A landscape with many valleys, sampled at points; each row gives a point and its height.
From any point a ball takes the steepest step (drop divided by distance) to one of its 2 nearest points. It stops when none of these is lower. Distance is the straight distance between rows; heights are no part of it.
fivak h=6.72: [-42   5 -15   2   5   3  -9 -10 -20  17  18 -13   3 -16   3 -12 -17  10
  14  -7   0]
birut h=6.65: [-40   7 -17  -9  -1  -2  -4  -7  -5   3  -1 -14  -5  -9  -5 -19 -10   4
  14   2  -5]
Lal h=5.63: [-36  -4  -9  37  18  23 -13  23  -5  -9  43 -16   4  -1   9  -8 -19  -5
 -12 -24 -12]
basoz h=0.73: [ 21  -7 -11  -7 -12  -5  -9 -26  16 -10  -4  22  -4   1 -20  -1  11  -9
  -1  -4 -13]
zukis h=3.58: [-11   9 -18  33   0  18 -14   0  -8  -2  26   0 -14   2   3  -1 -22  -3
 -14 -21  -5]
zof h=3.01: [ -1  -2  11  -3  -1   5   5   9  -9   0  -1 -22  -2  17  13   6 -14  11
 -11   1   8]
lapen h=1.86: [ 27  -6  -9  -7  -4 -18  10 -23  10  -7 -13  20  -4  -6  -8   1  12  -3
  11  -2  -6]
Dege h=6.32: [-52 -12  -1   7  12   3  -1  17   3 -11  28 -18  10 -22  23 -17 -13  -1
   2 -19  -4]
gezuf h=4.41: [ 49  -8  12 -12  -6   5  -2   2   3  -6   1  10  -7  15  -3  10  -1   4
 -21  -9   2]
kemur h=3.13: [-15 -22   3 -13  -2  -9   4 -11  16 -21  -8 -10  -7 -10  10 -16 -16   0
  16  -8 -11]
Lod h=3.67: [ 17   9 -11  32  -1   8  -5  -4   3  -3  15  10   0  12 -15   3   0  -7
  -5  -7  -7]
Fatun h=0.88: [ 14  -3  14 -38   3   5  -5  25   4   1 -13 -19   5  10 -10  -9   0  12
 -11  21   8]
masog h=2.95: [ 18  -4   4   5   8 -16  23   6  24 -12  -1  12  34 -17  -4   8  33   7
  20  29 -13]
Doba h=6.80: [ -8  -4  -6  -3  13  -1   0 -21  -9  -3  -3 -15  -9  -4   4 -10 -10  11
  10 -14   5]
Nem h=1.60: [ 33   0  18 -27  12   5  -1  22  -5   2 -19 -14  13   5  -2   5  14  21
  -7  26  12]
vido h=2.47: [ 25  -6  19 -22   9   1   1   3 -11   8 -17  -9 -13  14  18  11  -2  12
 -12  10  19]
bofom h=3.90: [ 15   1   7   3  24 -10   8  13   9 -12   4   3  38  -4  -8  -1  24  15
  18  27  -3]
pufi h=6.48: [  4  -7   7   6 -29 -13  17  -4  17  -4 -10  21 -12  -5  17   8  -3 -19
  -4 -12  -3]
rosuf h=3.29: [-11  -1  -3  -9  24  14 -17   2 -17   7  -3 -30   4  14  10  -2  -6  24
  -4   7   9]
fet h=2.26: [ 12  -5  -1  -6  -4 -22  12 -24  18  -3 -19  18   9 -12  -8   4  23   0
  22  13 -10]
lov h=2.11: [ 36  -5  14 -34   5   1   4   8  -8   0 -19   0  -1  12   4  10   8   8
  -6  20  14]
Rabe h=4.23: [ -6   0  13 -20  -8 -21  21  12  15  -5 -25  -1  17  -4   9   3  11  -4
  13  27  -1]
taz h=7.41: [ 36  -1   5 -13  -5 -14  18   0   5  -4 -18  18  11  -5   3  15  29   1
   5  17  -3]
mizek h=0.82: [ -4 -10   1   2   7 -23  16 -13  17 -15  -6   5  20 -22  -6  -7  16   0
  30   8 -13]
pofe h=1.97: [ 42  -7  -9  -2   3  -1  -9 -23   9  -9   5  16  -5  13 -25  -6   2   5
   2  -1 -12]
Roruz h=3.46: [ 34  -4   2   9  24  16 -15 -10 -13   5   5  -8  -8  21  -2  11  -5  11
 -16 -14   4]
puvip h=1.36: [ 12   8   3  -9   3 -15  11   7  28  -7  -5  23  44 -16 -16   3  38  15
  22  40 -12]
risaf h=1.82: [ -1   8   0 -17 -11  15 -14   7 -20  12  -9   3 -35  14  -2  -3 -12 -13
 -20  -5  21]
pume h=1.44: [  4   0  13 -36   3   2  -9   8 -11   7 -21 -12  -6  10 -10 -17  -5   5
 -13  20  12]
dop h=4.37: [ -4   7  -9  39  -7  13   0  11   0  -2  17   6   3   5   1   4  -7  -9
  -4 -13  -8]
mok h=6.73: [-24  -2  -6 -14  13  -5  -6  -2  -1  -8  -2 -22   5  -8   5 -17 -10  14
  11   3   6]
razuz h=4.42: [ -8   9 -19   0   7  15 -26   3  -1  -3  11  -6   2  18 -22 -13  -8  -3
  -6   7  -8]
Bakoz h=6.47: [-43  -6   5   1   8  -3  12   7  -3  -3  11 -21   6 -20  24 -14 -14   2
  12 -15   5]
Dutok h=3.77: [  8  12  -1  -7  19  24 -29   9 -12   7   3 -16   9  22 -22  -8   1  22
 -18  19   9]
Menar h=2.73: [ 12  -8   7 -26  17  10  -8 -11 -20   9 -12 -18 -16  16   9  10  -8  15
  -9  -2  26]
bim h=1.87: [ -6   6   1 -28  -7  10  -8   8 -13  11  -9  -3 -18  12 -10  -9  -6  -5
 -13  10  14]
Fer h=7.67: [ 46  -6  17 -17 -33  -4   4  11  16  -4  -4  32  -5   3  -6  17  20 -14
 -12  -8 -10]
dabim h=1.84: [-28  18 -19   3  -1  21 -23   3 -23  14  15  -3 -29  -1   7  -1 -32   3
 -21 -13  15]
Kun h=5.15: [-14   1 -11  31  24  24 -14  14  -9  -6  30 -18   9   9   1  -6 -14  10
  -6 -11 -12]
Tokof h=6.81: [  0  12 -16 -12  -9  -5   0 -31 -14  17 -12  17 -22  -4 -11   9   8 -10
  13  -5  13]
mekiv h=4.85: [-11   1   8 -28 -14  -7   0  15  17   4 -19  -3   8   6 -16 -14  10   2
   0  27  -3]
tari h=5.88: [ 24  -5  11  27  -1 -11  24  -1  10 -12   4   9  14  -9   1   9   8 -14
  10 -11 -16]
Vug h=4.40: [  1  -3  16  -4 -26 -11  13  18  13   2 -16  12   8   5  -2   8  12 -14
  -5  11   2]
Rapa h=6.79: [-39   6 -30   8  12  11 -18 -11 -15   5  34 -15  -5 -22   2 -13 -16   4
  10 -12 -13]
Kopoz h=4.58: [ -4  -1  15 -42 -15 -18   9  18  19   1 -32   2  14  -5  -6  -6  10  -5
   3  29   1]
Vin h=2.40: [  5 -11  18  12  12   6   3   3  -1  -6   3 -24  -5   9  27   5 -21  11
 -10 -15   9]
leku h=3.04: [ 21  -1   4   4  24  16 -13  -9 -23  16  -5  -8 -16  21  13  12  -7  18
 -18  -7  17]
difa h=6.89: [ -7   0 -10   6   0  -3   0 -22 -10   0   2  -7 -26  -3  13  -2 -25   2
  -6 -28   2]
rar h=2.46: [-29   4 -12  10  14  24 -23   5 -23  17  19 -24 -14   1  15  -5 -32  13
 -17 -14   9]
vubod h=4.75: [-12  10 -15  21  13  20 -22  11   2  -7  24 -11  10   8 -15 -13  -4  -1
  -2  -2 -12]
Geb h=5.34: [  6   3   1  51   1  -3  21   1  10  -7  17  10  21 -12   0   7   8 -16
   9 -11 -18]
Gake h=3.50: [  6  15  -1 -10  -1  -6 -10   8  21  -1  -5  18  33  -5 -39   1  38  15
  16  39 -13]
gevu h=3.44: [ -5   5  12   0   5  -8  13  21 -10  -3  -9 -19  12   5  17   2  -2   1
  -1  12   9]
fum h=7.52: [ 53  -7   9 -11 -12 -10  14   1   8  -4  -7  30   2   0  -2  18  24   0
   1   3  -8]
Zin h=4.60: [-15  -6   4  39   7  -9  20   3  13  -8  22   5  26 -19   0  -5  14 -12
  15 -17 -16]
git h=2.74: [ -7  15 -17  20   4  21 -26   5 -12   6  11  -3 -21  11   0   1 -20  -2
 -20 -10   3]
fikag h=6.63: [  4  -9  16 -18 -30 -14   9  -2  24  -5 -17  16 -22   0   7   3  -4 -17
 -14  -6  -2]
vami h=7.20: [ 22  15   0  18  -9  -8  22  -1 -16  11  -2  19   3  -5   8  31  16 -14
  11   4  14]
fup h=2.87: [-34  -8   5   6 -22 -22  15 -13  29   2  -3  14  12 -17   4   7  12 -18
  16  -6 -18]
tezep h=3.94: [ 38  -9   3   9   2  15 -10   0  -8  -2   6   1 -14  23   0  12  -8  -3
 -22 -16   7]
bil h=1.11: [-13  21  -7   1 -11  20 -18   1 -23  18  10   9 -38   5   3   1 -21  -9
 -19 -13  25]
raba h=7.07: [ 24   5   1  17   8  -8  17 -15 -22   6  -7  12  -5  -4   5  20   3  -2
   9 -11  11]
bako h=4.09: [  6  -2 -11  -3  27  16 -26  -5  -7   0  12 -14   7  18 -24  -9   3  16
  -3  14  -4]
bas h=1.37: [-36  -9  -4  19  -7 -19  24 -12  13  -2   6   6  13 -28   4  -4  11 -18
  26 -18 -18]
sur h=6.96: [ 27  13 -15  15   3  -2   5 -27 -21  13  -1  22  -9   2 -13  15  15  -3
  12  -5   7]
Vemel h=6.75: [-17  10  -7 -18 -19  -4  -8 -10  -7  18 -15   9 -16  -1 -14  -2   3 -12
   6   2   9]
Ruk h=4.79: [-16   1  10  -7 -16  -2   1  15  10   3 -13  -2   9   5  -7  -3   6  -5
   0  12   3]
nelid h=2.94: [-18  -1 -12   5  25  16 -19  -5 -18   6  12 -29  -4   5   4  -6 -17  18
 -12  -9   3]
zud h=6.84: [  4  -2  -2   1 -13   2  -6  -6  -2  -7  -4   3 -25   4   8  -2 -20  -6
 -16 -14  10]
kudug h=2.86: [ 33   4  -8  13  -2  10 -12  -7   6  -7  13  16   2  15 -23   0   9   2
  -3  -4 -16]
mekog h=7.31: [ 21   5   4   2 -12 -11  22  -6  -2   9 -14  20   8  -5  -1  25  30 -10
  12  15  -3]
zuzi h=3.86: [  8  -1  19 -10   0 -13  29  20   2  -3 -18  -9  17  -3  22  11   7   0
   8  23   8]
rig h=0.98: [  0 -21  12   2  16   6  -7   0   7 -19   7 -20  -3   4   8 -12 -23  12
 -11 -14  -8]
vipu h=6.74: [  2  -8   1 -16 -18  -8  -6  -7  11  -4 -13  13 -24   5   0  -8 -10 -14
  -5  -5   1]
noz h=6.86: [  5  15 -23   3  -6   1 -11 -31  -8  16  -5  26 -18   3 -22  11  18 -13
  14   3   9]
narol h=6.57: [-40  -5   4 -10 -13  -8   6   6  -4   2  -5 -15  -8 -11  19 -10 -19   2
   2  -4   9]
vas h=2.29: [ -2 -21   8  -5   8 -23  13 -13  26 -26  -6  -4  11 -18   9 -12   2   3
  20  -6 -12]
pizog h=4.47: [ 23  13   4  -3   5   0   0  19  10  -1   0   7  34   0 -23   4  24  17
  11  35  -3]
Rigen h=6.64: [-27   9   1 -12 -23  -5   2   6  -9  12 -10  -2 -24  -6  15  -4 -16 -12
  -7  -6  18]
zatu h=3.51: [ -4   3   3  -3  17  26 -23  12 -16  14   3 -25   2  27  -5  -5 -10  17
 -18   5   6]
Nurub h=6.05: [-45  -9  -8  26  19  13  -5  18 -11  -6  43 -17   7 -21  26 -16 -18   4
  -6 -27  -9]
rume h=6.69: [-37  12 -14  -9 -28   0  -4  -5  -4  19  -7   8 -22  -7   0  -9  -7 -14
  -4  -6   7]
Gega h=3.26: [-35  -8   0  35   1  -9  28  -5   3  -6  27  10  14 -35  13  -5   6 -23
  13 -26 -13]
pari h=6.22: [ 25  -9  14  19 -16 -17  19  -3  13  -8   0  18  -2   0   9  13   1 -12
  -3 -10 -11]
Pev h=3.76: [-11  -5   9   0 -30 -20  18  -2  26   0 -17  13  10  -4   4   9  14 -23
   8   7 -12]

Call two points neighbours if one is among the 2 nearest of the other. Go from one point of each pair to the other, from neighbour to neighbour, staying as low as possible. Name the highest point that can't be avoided.
basoz, bil -> dop
bil, Fatun -> bim
rig, bas -> mekiv
basoz, mizek -> fet

For each start below, name the point where the ball stops.
Fer -> Fatun
raba -> bil
Rigen -> bil
pufi -> bas
mekiv -> rig
Kun -> bil
